Each row is a point on a tangle of strands that fork, close into loops and nearly touch. The rows are in no order.
(in the rows, 100 means zero)
Points whose rows are less than 45.3 apart are linked; no others are. Some points are linked to none.
(252): 102 100 106 121  54 115  73  93  94  98  88 120  85 106  84 132  89  88  70  95
(2923):  86  84 112  83  90  89  78 112 102  89  98 109 112 119  94 126 112 138 117  87
(1511):  95 104  79  80 126  60  86  94  80 102 103  79  86  77 116  99 113 136 102  91
(1616):  86 117  68 115 128 122 148  75 108  98 108  77  94 105  83  95 117 101  65  77
(2743): 101 100  96 111  91 104  80  88  99 100  93 103 101 109 112 112  99  94  96 102
(1821):  79 108 146  92  74  93  97 144  88 111 126 118  78  76  87 107  94 102 123 120
(2157):  99 109  78 102 117 108 113  87 108 105  96  91 107 106 113  93 105  90  99 103
(889): 134  66 143 115  90 107  77  97 114 102 130  74 124 115 105  91  93  87 114 101
(2593): 121  76 117 106 108  93  76  72 103 102 131  59 119 108 115  99 112 114  95  90
(2385): 115 105  59  90 132  87 133  82  69  78  93 109  97  92 111  76 109  96 107  89
(858): 126  67 145 124  64 126  91 112 105  90 140  80 101 103  72 100  96  99 123 103
(1178): 107 100 140 119  59 115  89 114  85 103 125 107  65  73  73 104  80  79 112 114
(904):  78 117 109 105  87 105  95 115 108 112  95 117  92 102 108 118  98  88  95 112
(335):  74 119  83 105 103  96 100  81  91 109 103  95  82  89 106 119 116 116  74  93
(863):  92 112  78  63 137  75 123 104  85 109 102  92  92  71 124  81 109 124 103 111
(2735): 112  95 145 108  83 106  85 110  95 116 123  82  92  90 103  88  80  69 114 119
(1315):  83 125  88  92 137 114 179 124 113  94  91 106 109  99  93  65 101  74  96  93
(1329):  74 113 106  89 110 105 113 103 117 119 118  78 106 108 108 110 111 108  91 102
(1333):  74 113  59  98 122  89 122  84  85  92 102 110  79  92  95 124 122 131  86  80
(1981):  98  79 140 105  67 112  92 131  87  93 129 110  74  74  61  97  95 112 147 114
(30):  87 113 104  82 120 108 123 114 133 125 107  76 121 110 113  87  95  90 104 117
(1356):  76 119 120 118  60 111  95 110 104 111 111 110  79 100  86 131 100  97  71  96
(2429): 119 114  76 103 125 107 148  92  83  75  75 117 107  99 106  54  98  54 101  92
(984):  95 104  66  85 129  77 105  83  82  96 104  89  92  87 113 101 115 126  99  89
(2672): 131 105  69 125 110 118 108  58 113 104  90  81 110  93  96  63  98  70  61  92
(760):  63 119  93 104  91 110 111 116 121 106  93 129  97 115  96 141 114 108  90  94
(765): 109  70  96  96 103  84  69  84  97  82 100  91 115 116 104 118 119 142 111  76
(994): 101 101 110  69 127  74  93  99  89 121 114  69 106  79 130  77  98 113 109 121
(1765): 114  97 130 116  93 107  84  97 109 119 113  76 103 102 112  87  82  65  98 115
(961):  75 112  98  95  99  78  86  96  85 105 109  92  81  86 107 119 114 128  88  91
(2698):  78 110 112  97  96 116 115 129 144 119 100  96 116 124 104 112  91  87 106 106
(256): 118  75 112 123  70 115  69  99 109  83  89 114 113 129 100 126  95  93 107  93
(1697): 120  91  92 126  94 120  96  95 136 102  85  95 122 127 109 104  87  76 100  97
(2916):  82 126 128 116  78 107  97 100 102 131 113  80  76  80  95  97  91  77  61 112
(2373):  86  92  85  77 112  67  78 107  95  87  89 105  99 102  97 123 115 147 113  81
(504):  94  98  86 113  92 119  97  89 116  93  95 102 105 125 101 133 110 109  87  84
(883): 104 101 117 112  78  91  70  78  77 108 117  80  81  86 102 107  99 103  76  96
(2469): 113  88 133 124  57 111  81  96  80  96 141  81  73  82  71 107  97 109  97  98
(2769):  97  94 102 116  90 122 104  96 131  98 105  80 115 132 100 131 108 109  87  83
(1691):  99 111  76  57 137  93 166 121  87  84  84 138 109 102  98  84  99  99 115 103
(2910):  95  91 146  79  91  87  89 118  90 112 137  74 104  92  96  91  97 117 119 111
(919):  66 121  77 112  98 116 119 100 119 104  93 119  91 111  92 136 117 108  75  88
(906): 108  96  71  93 136 107 160  93  84  71  95 117 112 125  88  85 103  82 104  74
(357): 113 100 102 100 112 108  96 108 121 116  91  93 120 107 126  75  80  64 118 127
(2523):  95 109 121  40 123  59  99 126 102 116  94  94 103  77 108  91  95 148 111 126
(638): 113 107  60 121  96 121 103  71 106  94  76 111  99 108  94 103 101  84  73  91
(2628):  95 103 128 115  60  92  77 102  72  99 128  94  65  76  80 114  98 112  92  96
(2389): 124  86 108 125  71 113  75  70 102 102 110  77  99 105  94 118 101  98  56  86
(21): 105 100 114 121  98 115 102  97 137 122 110  61 115 117 109  91  88  79  87  98
(1062): 109  53 132 102  72  87  74 122  83  81 120  94  92  96  58  89 112 142 138  89
(2530):  69 136  72 108 119 115 148 108 104 103  85 125  88  85  94  97 116  88  78 100
(1577): 101 117  74 127 111 122 133  86 134 107  85  80 109 103  93  72  93  73  77  89
(422):  66 134  93  89 124 109 145 128 120 124  95 111  98  84 113  88 110  90  89 119
(1762): 119  94  72 114 122 119 128  87 134  99  99  83 127 126 105  88  99  85 102  88
(524):  74 126  77 107 126 114 138  80 108 111 112  74  89  93  95  96 120 103  65  89
(2395): 126  70  94 110 102  96  65  77 102  84  96 101 123 118 115 109 106 110 112  90
(1570): 104  92  74 101 120 100 101  69 100  94 110  82 108 110 108 112 119 121  94  83
(107):  88  86 107  73 102  58  66 116  90  89  97  94  96  97  89 113 115 150 114  81
(1877):  88  97 117  51 107  70  89 121 105 101  90 108 115 102  91 110 103 149 119 108
(1753): 108  94  63 106 108 118 114  94 118  81  80 123 118 131 103 115 102  95 115  91
(664): 115 115  71 109 109  97  94  71  78 102  78 103  88  73 118  70  98  76  81 116
(294):  65 128  72 106 113 111 131 100 108 107  94 118  87  95  96 117 119 103  77  95
(1410):  83  96 135 100  68  94  87 123  86  97 135  97  84  91  80 113 107 125 113  97
(2219): 116  82 146 114  68 120  85 124 104  99 113 105  96 103  85 100  76  71 133 114
(2030):  91 118  74 112 137 116 159  78  92  89 109  78  94  96  81  73 114  88  68  75
(789): 129  82 135 123  57 118  76  97  80  93 121 104  71  75  71 102  81  81 114 108
(941): 106  98  93 107  89  67  53  96  69  93  78 116  74  78 111 106  91 103 103 102
(1958):  92 104  66  77 137  89 130  88  88  94 107  95 101  97 103  99 115 125 104  90
(2642):  78 114 105 116  76 114  97  97 110 107 104  98  89 111  93 135 107 104  69  89
(1903): 109  92  88 123  80 118  85  76 109  92  92  95 102 119  97 134 107 106  71  83
(1661): 101 101 118  52 121  68  89 116  93 116 102  84 106  79 119  83  92 128 116 126
(1551): 121  99  81 123  97 116  93  56 111 113 101  70 103 100  98  94 104  88  49  87
(1784):  86  94 137  93  71 104  84 140 102  99  97 136 101 106  92 117  86  91 134 118
(1013):  93 110 105  63 122 103 119 118 128 120 100  93 128 111 113  90  92  99 115 127
(2761): 109 101 121 122  58 119  84  85 103 116 113  76  86  95  81 108  86  81  52  94
(592):  83 124  81 100 128 117 158 117 132 108  90  96 112 104  99  73  98  77 100 101
(2533):  89  96 137 106  62 104  81 134  89  94 102 135  81  92  85 116  85  90 131 113
(2687):  95 100  75 104  96 117  98 106 118  87  74 133 114 128 106 123  99  94 116 101
(1406):  74 126  78 111  99 111 109  78 100 110  97  98  81  90  93 116 115 106  55  91
(1347):  94 118  59 108  97  87  86  78  74  94  74 123  72  78 104 109 105 107  78  96
(2353):  91 113 119 106  93 106  92 115 109 119  94 101  96  96 118  93  81  67 104 126
(857): 105 100  72 115  82  99  70  78  89  87  73 127  89 104 104 124 100 103  90  94
(1539): 109  93 134  93 106  92  83  97  97 121 131  62 108  94 119  82  94  90 108 115
(833): 106 107 102 110 107 101  90  77 100 118 110  71 101  95 118  86 100  86  84 108
(10): 101 100 102 126  71 122  88 106 126  99  82 114 104 126  99 125  87  80  92  98
(222):  96 114  60 100 119 108 149 102  87  71  75 143  97 112  94  96 104  79 105  87
(1077): 118  92 137 128  54 122  91  99  96 103 140  75  81  91  70 108  90  92  87 100
(1184):  62 130  93  96 106 107 125 134 121 121  86 139  98  97 109 118 109  94  95 115
(1129):  74 119  80  93 142 105 174 107  81  85 104 117  90  95  84  87 115  95  83  81
(659):  92 119  73  57 136  88 160 129  85  93  83 143  97  82 109  83 105 112 109 110
(2017): 142  88  74 127 101 109  78  59 107  97  86 102 113 104 114  85  94  74  82 101
(1835):  86 105 113  92  88  89  79 126  93 104  82 135  92  94 114 112  88  93 122 119
(2708): 114  92  93  95 128 109 112  85 129 113 117  64 132 120 114  86 105  97 104 100
(2195): 114 100 110 105 102  76  65  82  72 114 102  83  81  70 124  82  89  90  96 115
(640):  76  97 128  79  90  88  93 116 100 103 126  88 105 107  92 120 114 138 107  91
(27): 115  92  56 102 120 116 134  88 102  71  87 125 116 131  96 105 105  92 114  81
(89):  99 122  70 100 132 100 140  79  72  90  96  93  86  75 105  66 114  90  79  95
(2183): 115  97  72 121 107 114 103  54 104 100 105  75 102 107  99 107 115 104  60  80
(2936):  62 133  89 111 105 116 130 121 132 120  87 116  97 101 101 110 105  85  84 105
(380):  69 111  79  77 120  88 114 107 103 103 100 116  99 100 101 129 118 134 102  92
(564):  86 111  76  77 127 114 145 115 127 104  96 109 120 119  97 101 102  99 110 103
(1168): 103  77 112  67 111  79  79  99 104  95 102  90 126 116  96 104 108 143 121  95
(2700):  72 114 129 110  64 107  97 126 102 109 122 116  84 100  86 132 104 105  96 101
(755):  91 104  65 113 113 126 137  95 128  91  91 105 109 130  91 119 107  98  92  81
(327):  93 111 106 119  58 123  88  92 110 119  96  95  84  97  79 117  91  83  43  92
(93):  90 104 123 109  66  76  68 112  69  96 112 109  63  73  87 115  98 116 100  95
(1745): 136  81  94 105 122 102  84  81 117 103 103  89 133 113 125  76  94  77 118 114
(1116):  86 118  82  83 129  90 121  98  90 113 101  90  93  78 125  81 109 105  97 114
(2783): 109  91 121 116  64  95  60  98  74  93  96 118  77  88  92 113  84  90 103 104
(617): 110  64 127  81  95  94  75 103 107  90 107  92 131 126  93 106 109 133 122  93
(2034):  98 109  65  77 127 102 154 114  91  77  80 142 109 112  99  91 100  88 118  97
(288):  98  99  99  61 128  84 102  96 104 110 111  78 120 101 112  94 105 129 113 109
(1515):  96  86 139 102  66  98  81 136  82  90 110 129  76  78  73 104  87 100 144 113
(1885):  93  98 118 123  70 122  99 109 129 101 108  88 107 129  94 130  99  98  86  88
(2891):  91  84 138  83  83  72  80 122  81  98 137  75  89  84  76  94 110 144 120  92
(2638):  98 108 104 114  74 102  75  76  85 111 103  89  80  89  95 114 100  97  59  94
(2442):  89 116 137 114  83 108 100 106 111 130 122  66  86  91 102  90  87  71  80 113
(1495):  99 103 142  98  86  85  81 110  72 116 125  85  71  66 108  88  84  88 109 120
(1948): 106  75 102  88  95 105  74 110 112  84  77 126 128 132 104 117  97 110 133 102
(2556): 105 107 102  75 123  97 106 114 102 121  92  94 111  87 135  67  86  81 117 139
(2405):  81 125 109 108  90  99  90  85  87 125 105  84  73  74 107  96 103  88  59 111
(2091):  90  91 122  81  85  87  73 133  95  96  83 134 103 102 102 112  88 105 134 116
(2086): 101  95  95  82 123 100 104  89 112 108 115  75 122 114 113 100 109 113 108 101
(313): 103  61 134  81  80  67  71 128  87  83 112  91  97 101  59  88 114 151 130  88
(254): 104  85 105  98  98  74  61  94  83  92 102  91  97  97 109 107 106 123 111  90
(840):  74 117  87  96 122 107 122  89 110 115 117  75  97 102 106 108 117 111  83  95
(173):  98 123  70 123 113 125 155  90 105  76  72 113  98 101  68  75  96  68  68  71
(1999): 122  75  87  93 108 105  80  95 113  85  83 117 134 129 113 105  99 102 131 102
(1983):  83 112 108  69 118  62  93 122  83 119 104  90  80  63 129  91 101 124 101 117
(1172): 102 120  68 122 113 128 136  70 112  97  88  80  99  90  72  73 104  82  49  75
(425): 109  88  94 104 112  92  82  68  94 101 118  69 108 105 115 106 116 121  92  86
(477): 102  83 129 106  72  98  72 111  89  92 109 107  96 106  94 112  95 103 121 100
(693):  95  80  89  94 101  98  85  94 105  83  95 104 116 125 102 131 116 136 110  79
(1039): 124  88  77  87 120  98  94  93 104  92  87 112 127 113 120  88  97  95 129 110
(1724): 101  93 129 100  87 108  85 118 112 107 104 100 112 115 107 103  85  83 120 114
(1312): 122  64 121 122  68  96  54  94  84  75  96 111 100 110  92 115 102 113 115  88
(934): 110  90 123 123  52 113  71 103  90  90  98 120  84 103  82 125  87  90  97  99
(483): 109 107 109 108 100  93  75  88  79 118  88  98  82  72 125  80  81  70  93 129
(1571): 117  84  76 116 118 112 106  61 112  92 114  74 114 119 107 114 119 115  82  78
(1976):  80 120  93  94 120 115 140 122 145 124  96  86 120 109 106  83  91  81 102 109
(69):  79 110 102  87 101 110 111 123 128 113  94 114 114 118 106 116  98  96 110 111
(838):  92 108  62  79 122 108 141 113 107  84  82 141 112 118  96 109 104 102 118  98
(2551): 115  98 138 129  76 116  92 102 123 123 113  69  99 102  96  89  71  59  88 105
(368):  79 101 133  97  79  98  94 114  97 106 135  81  95 103  93 117 108 120  99  96
(896):  79 125  92 101 142 114 181 118  95  82  93 112  99  98  82  70 105  75  82  78
(2184): 112  73 128 126  56 118  82 103 102  81 119  92 103 119  83 129 108 114  96  87
(170): 121  97  71 102 135 113 147  85 114  91 105  85 124 119 100  71 104  79 104  86
(1578):  82 127  79  86 136  91 140 100  79 108 101  95  80  62 122  69 116 105  83 109
(975): 121  88  95 123  72 107  66  67  92  96  94  98  96 105  96 122 100 101  66  87
(1959):  83 103 133  91  87 112 105 128 132 116 120  86 118 123  98 112  96  98 108 104
(472): 116  82 148  93  91  97  78 114  91 109 119  89 104  93 106  84  81  80 133 121
(2483):  97  84 149  74  83  79  85 144  83 100 115 112  85  73  76  89  89 117 143 119
(607): 132  70 135 125  65 105  63  90  78  87 117  98  85  88  81  99  88  91 115 100
(293):  99  98  97  51 122  67  90 116 100 100  81 110 112  94 104 100  98 138 123 115
(1666): 132  89  85 116 105  96  70  66  94 100  93  98 109  99 121  88  96  84  98 107
(1150): 111 117  60 123  99 124 120  80 112  91  68 114 101 104  89  84  95  68  74  93
(60): 124  80 124 124  75 106  72  79  95  97 122  74 102 107  99 112 103 101  81  89
(1479): 137  75 113 120 105 108  79  84 127 104 108  81 131 119 119  88  89  75 107 105
(300): 116 107  60 125 112 125 131  65 111  91  87  89 103 106  80  87 105  83  62  76
(71):  86  84 123  86  83  69  70 123  85  88 109 101  92  97  83 113 112 141 118  85
(2683):  91  86 136 102  72  85  81 120  77  94 139  85  76  78  72 100 108 132 120  96
(2868): 123  93  63  77 138  89 139  89  76  74  92 118 115 109 107  76 101  94 121  89
(2505):  80 128  66  96 124 102 145 105  87  93  83 129  85  81 104  91 114  94  89 102
(735): 136  97  74 125  97 116  85  61 110 107  81  95 109  95 100  77  88  64  64 101
(536): 123 103  72  98 133 105 134  83 101  93  99  92 119 106 113  63 104  74 107 100
(1488): 101 105 134 117  64 109  83 106  91 109 115  99  78  91  88 110  84  80  93 109
(1902): 129  98  62 120 116 114 115  65 106  88  92  97 112 112 105  84 105  80  90  90
(2237):  85 116  89 117  77 118  97  84 111 110  92 100  87 103  90 124 104  94  54  91
(1394):  90  96  68  67 126  74 100 105  96  85  88 115 104 102  94 119 112 147 117  86
(1472): 110  90 127 134  56 126  98 108 130 102 113  78 105 123  85 124  88  89  80  87
(514):  79 110 114  58 107  82 100 134 107 114  91 125 108  94 109 110  97 122 117 124
(732):  65 141  85 122 104 122 136 114 135 119  76 110  94  89  90  94 101  78  69 102
(2012): 105 104  86  67 136  66  99  99  81 112 103  76  96  69 132  72 102 120 108 116
(2693):  90 105  70  71 138 109 158 105 110  93 105 108 115 119  87 102 107 110 107  94
(777):  86 103 112  94  88  73  70 121  80  98  89 123  80  82 109 113  93 107 113 108
(759):  84  98 130  55  98  61  84 140  97 103  94 115 100  89  87 108 103 145 118 108
(1927):  95 101  90 124 100 124 120  92 142 108 101  72 112 128  99 118 103  99  77  80
(968):  88 123  64 110 114 120 152 110 113  84  73 136 101 111  89  94 102  72  98  90
(1054):  92  77 143  91  69 103  93 135  93  95 135 100  90  88  60  95 103 128 141 110
(2717): 104 110  48 111 110 103 117  65  77  79  84 119  84  97  91 107 112 105  79  79
(1284): 111  62 150  80  78 103  83 122 104  91 113 102 124 120  76  92  96 120 140 109
(1367):  82 112 132  84  95  84  93 139  88 121  97 123  81  70 121 100  85  93 113 132
(1813):  86 105 116 102  85  85  78  99  83 106 114  91  83  87 106 112 102 111  94 100
(2596):  92 107 132  90 103  75  85 108  75 123 120  75  79  66 123  84  93 100  99 121
(561): 101  64 123  86  82  66  59 122  86  79  96 102  98 107  73 103 114 146 126  79
(444): 125  97  89  97 125 103 106  93 117 110  97  85 128 107 126  65  91  69 117 120
(163):  93 108  95  61 129  93 120 105 109 115 106  89 118  97 115  89 103 112 110 120
(2492): 107  88  69  78 132 105 123  86 109  88 105  98 125 124 100 108 111 121 114  88
(986):  82 107  86  94 100 118 112 121 132  99  82 127 118 129 102 126  99  96 113 103
(1586): 101 103  73  84 139 112 168 105 106  85 102 106 117 125  87  86 101  87 106  84
(905): 102 127  65 122 103 128 137  90 111  87  61 115  98  91  77  69  92  62  67  87
(2620): 105  98  65 109 102  93  79  76  85  86  82 114  93 101 110 114 107 110 100  90
(1294):  94 110  78 120  87 123 103 106 128  98  69 128 104 123 101 120  92  78  97 101
(2166): 101  95  56  86 122  83 101  91  87  80  86 119 100 104 103 113 111 128 118  84
(881): 115 107  73 108 103  83  74  72  71 101  78 108  82  73 120  85  95  89  89 111
(395):  87  90 112  71  98  99  92 117 116  96  94 115 124 124  97 121 104 127 122 103
(1125):  80 107  95  77 116  60  85 105  86 104 111  82  85  81 108 113 117 145  98  87
(2348): 109 100  65  82 123  93 113  97  91  89  85 117 111 102 117  89 101  99 122 106
(2029): 102 107  77 123 113 124 133  90 142 106  94  78 116 122  97  94  98  86  86  84
(1292): 112  91 133 116  77 112  77 112 106 104  98 107 100 110 102 102  76  65 118 115
(343): 126  94  98 121  80 110  64  76  95 109  78 110  95  96 103  95  77  61  78 112
(872): 102 109 103 117 103 114 108 112 137 122  84  88 115 109 114  76  73  57 107 117
(1536): 100 117  65 111 102 114 112  99 105  92  67 132 101 106 108  94  95  73 104 109
(2450): 116  77 105 123  69 104  60  88  92  79  84 117 101 116  99 129  98 105 100  90
(334): 101 106 119 113  72  96  70  95  80 109  99 108  75  83 100 109  85  83  86 111
(1848):  99 108 121 101 109  95  92  93  96 127 120  64  98  85 123  79  95  82  92 120
(2297): 123  57 105 110  93  89  58  85  97  76  95 102 121 120 106 116 113 127 114  80
(319): 106 106 110 125  79 116  87  85 114 119  98  78  96 102  97  98  87  74  63  99
(602): 117  97  87 113  93  83  59  76  75  98  80 110  87  87 115 100  90  93  95 106
(1941): 103 118  78 117  94 116  98  99 109 104  64 126  97 100 110  89  84  59  95 120
(1677):  84 128  80 106 114 113 127 106 111 109  82 109  96  89 113  79  99  74  93 117
(1500):  96 111 144 122  70 115 103 118 118 125 119  79  85  96  90  96  74  63  91 111
(1120): 103 100  92  90 119  67  77  83  78 107 109  73  90  78 123  90 108 120  99  98
(1693): 112  82 148 112  75 113  90 109 104 102 146  66 103 104  86  97  98 100 112 102
(1424):  86 117  76 109  82  93  77  78  80 102  82 118  72  83  97 124 106 109  64  93
(2900): 106  82 130  68 100  68  66 128  86  98  85 113 104  90 104  90  85 114 138 119
(891):  96 116  57 110 118 109 138  74  82  81  89 114  87  97  88  95 113  93  78  82
(1005): 109 109  95 118  89 111  79  91 101 110  74 109  94  95 109  92  80  61  89 120
(1177): 110  73 148  98  74 114  84 126 105  94 116 105 112 114  84  99  87  95 139 110
(1507):  78 103 122  77  90  65  77 139  86 101  97 123  86  82  97 115 102 128 117 104
(1304): 115 110  77 125 111 119 112  60 117 113  98  64 106  93  95  74 104  80  53  89
(890): 111 122  77 123 120 119 141  86 119 100  82  81 111  92  94  49  92  61  81  92
(2244):  92  90 124  85  89 103  85 121 111 101 103 109 117 120 101 113  95 104 122 110
(2579): 124  91 100 115 108 100  78  71 102 108 108  79 110 104 121  90 100  86  94 105
(2543):  88 116 100  47 128  70 116 128 101 118  92 111  99  73 117  94  99 136 107 125
(866):  91 108 100 112  68  94  70  84  81 101  97 108  74  91  93 130 102 111  68  91
(1408): 112  88 142 102  84  79  71 108  66 103 128  83  74  65  94  85  87  99 123 109
(2044):  79 110  61  92 132  98 141  88  87  90 106 107  89 101  93 111 120 121  92  82
(2015): 108  88 115  52 113  64  74 123  97  99  75 113 114  93 104  90  87 130 132 123
(255): 110  94 117 100  98  60  57  96  65 104 106  82  73  67 113  90  93 107 104 102
(366): 123 105  62 121 119 117 136  66  97  80  89  99 107 108  88  75 106  73  77  77
(1473): 127  59 133 122  68  98  59 102  81  78 107 110  95  99  83 101  95 103 130  95
(393): 100 101  54 112 109 112 112  72  95  81  88 113  94 114  96 123 114 112  87  79
(1590): 108  72 116 104  77 112  73 112 112  81  85 121 122 135 101 123  98 105 125  96
(2773):  91 123  83 107 105  96  95  69  82 116  97  83  78  71 111  89 107  94  62 107
(1548): 115  84 129 109  83  72  57  98  66  94 117  86  75  73  96  94  93 107 114  96
(2292): 107  94 107  87 110  84  78 100  90 109 100  92 106  91 126  89  93  98 118 118
(1793):  86  99 137  68  97  91  94 125 103 115 118  91 110 100 103 100  93 111 118 120
(29):  95 120  62 114 115 117 150  85  83  72  77 129  88 102  75  90 107  78  73  75
(1435): 117  96 118 133  80 117  92  94 132 120  99  73 109 113 100  94  77  67  78  98
(1898):  61 123 101  92  95 101 110 131 116 114  94 140  98 102 103 136 112 109 100 106
(1348):  87 117  67 110 119 123 152 106 124  91  85 114 106 118  87  98 102  84  94  85
(2694):  94 102  69 122  95 128 118  87 128  92  86 104 104 128  91 132 109 103  78  79
(1494): 108  89 114 112  88 101  76  88  99 100 110  86 105 112 108 113 102 102  97  97
(2709): 136  74  81 121 108 103  79  63 109  85  99  94 122 117 117 106 110 103  96  88
(2583):  89  86 131  60  93  85  86 124 110  95  93 115 123 119  83 111 101 140 127 108
(1322):  84 105 120  98  95 102  98  99 108 115 128  69 102 108 107 112 109 107  90  97
(725): 106  69 139  68  89  92  80 115 109  92  99 104 134 125  82 100  99 134 133 108
(1876):  85 111 134  95  89  98  92 131  97 120 100 115  87  84 116 100  81  74 112 130
(88):  78 110  65  90 141  98 163  96  75  80 108 115  89 103  83 101 117 111  88  75
(1251): 115  56 130 121  60 106  75 111  82  76 123 100  83  90  61  98 108 128 133  93
(1805): 119  98  59 107 111  94  92  74  86  84  81 116 103 103 114  97 104  95 107  96
(1278):  85  91 133  70  95  71  84 115  91 102 129  75 102  96  88 105 113 148 111  91
(1189):  73 113 137  97  76  98  98 133  96 114 122 112  87  91  95 117  99 100 106 112
(217): 124  87 135 134  53 126  89 103 113 103 123  77  94 106  77 111  83  82  82  94
(175):  91 110  65  52 137  77 140 117  92  90  88 132 101  93  92 108 106 139 115 100
(2906): 102  99 108 100 113 111 109 101 134 120 113  67 126 122 113  93  95  89 103 104
(589): 105  89 144  98  91  97  88 103  95 113 145  60 104  98 102  93  98 104 107 104
(1826): 130  86 102 124  77 107  61  70  93 100  92 100 100 101 103 106  89  82  77 100
(1105): 100  72 149  74  79  87  88 136  89  96 121 103  96  85  60  82  96 131 145 115
(2152):  87 121 115 115  99 112 108 120 129 130  86  91  99  94 115  80  76  56  95 124
(2428):  89 128  61 106 110 108 133  96  86  86  70 136  85  86 100  88 107  80  88 103
(2829): 100 117  53 110 103 113 123  90  91  79  65 143  93 104  97 100 102  78  97  95
(430):  81 134  80 100 134 105 155  95  78  95  96  99  79  63 105  63 119  91  71 100
(579):  96 113  74 103  96  69  69  93  71  97  74 119  69  72 114 109  99 109  92 101
(1388): 118  76 132  86 100  90  69 113  94 103  97 105 115 101 114  86  79  86 138 124
(1205): 129  66 132 111  97 101  73  83 109  98 131  69 125 114 111  97 105 105 106  92
(1298): 124 100  50 102 122  86 113  73  70  73  83 121  96  94 110  85 106  97 108  86
(876):  78 114 116  75 108  75  95 130  89 121 101 107  86  70 124  97  96 112 105 124
(955): 129  85  66 111 119 107 101  69 107  86 100  97 121 117 113  97 109  97 104  89
(1815): 110  55 126  86  87  77  63 109  93  80  97 100 119 119  84 100 112 142 128  84
(2329): 121 116  74 118 123 114 144  86 103  85  80  98 112  99  98  50  96  54  90  89
(1920): 102  91  83 115  80 108  73  91 101  81  75 129 102 122 104 135 103 106 103  90
(1754): 101  83 142  78  88  78  74 134  81 100 101 113  93  82  96  92  83 106 140 118
(2874): 111 106  76 117  96 110  87  71  97 102  85 102  97 103 107 103 100  87  79  99
(4): 108  72 100  77 118  71  72  88  97  91 106  78 118 110 100 106 118 150 114  79
(576): 124  75 129 112  93 112  84 104 128 104 113  80 129 126 110  99  89  84 114 102
(1362):  86 101 137  76  98 103 105 119 120 121 128  73 120 114 103 102  97 106 108 113
(924):  83 107  63 101 110 106 114  90 101  88  91 122  97 113  99 129 115 117  98  86
(282):  92 113  88  68 117  81 105 125  92 108  80 126  96  77 130  90  95 107 117 128
(54): 120 106  78  89 137 101 153  95  85  83  91 105 114 103 109  55 102  67 109  95
(525): 117  91  58  87 131  99 142  89  82  67  91 127 112 122  96  94 103  95 118  78
(2907):  78 124  92  57 131  83 134 131 101 122  95 121  95  70 121  93 108 126  99 124
(1718):  95 106 110  86 118  72  84  92  78 120 119  64  87  70 129  82 103 110  97 113

How many points has the smallest loop of links through each point below? Write - if it is on no loop.
(2015) -> 17
(592) -> 22
(617) -> 9
(1903) -> 14
(54) -> 9
(1410) -> 6
(288) -> 7
(1488) -> -
(2389) -> -

A tip is a point with one link. Name the tips that can be reached along the links from each point below, in the order of the rows.
(2428) -> (659), (93), (838), (732), (924)
(561) -> (1172), (2166), (1251)
(1410) -> (2030)
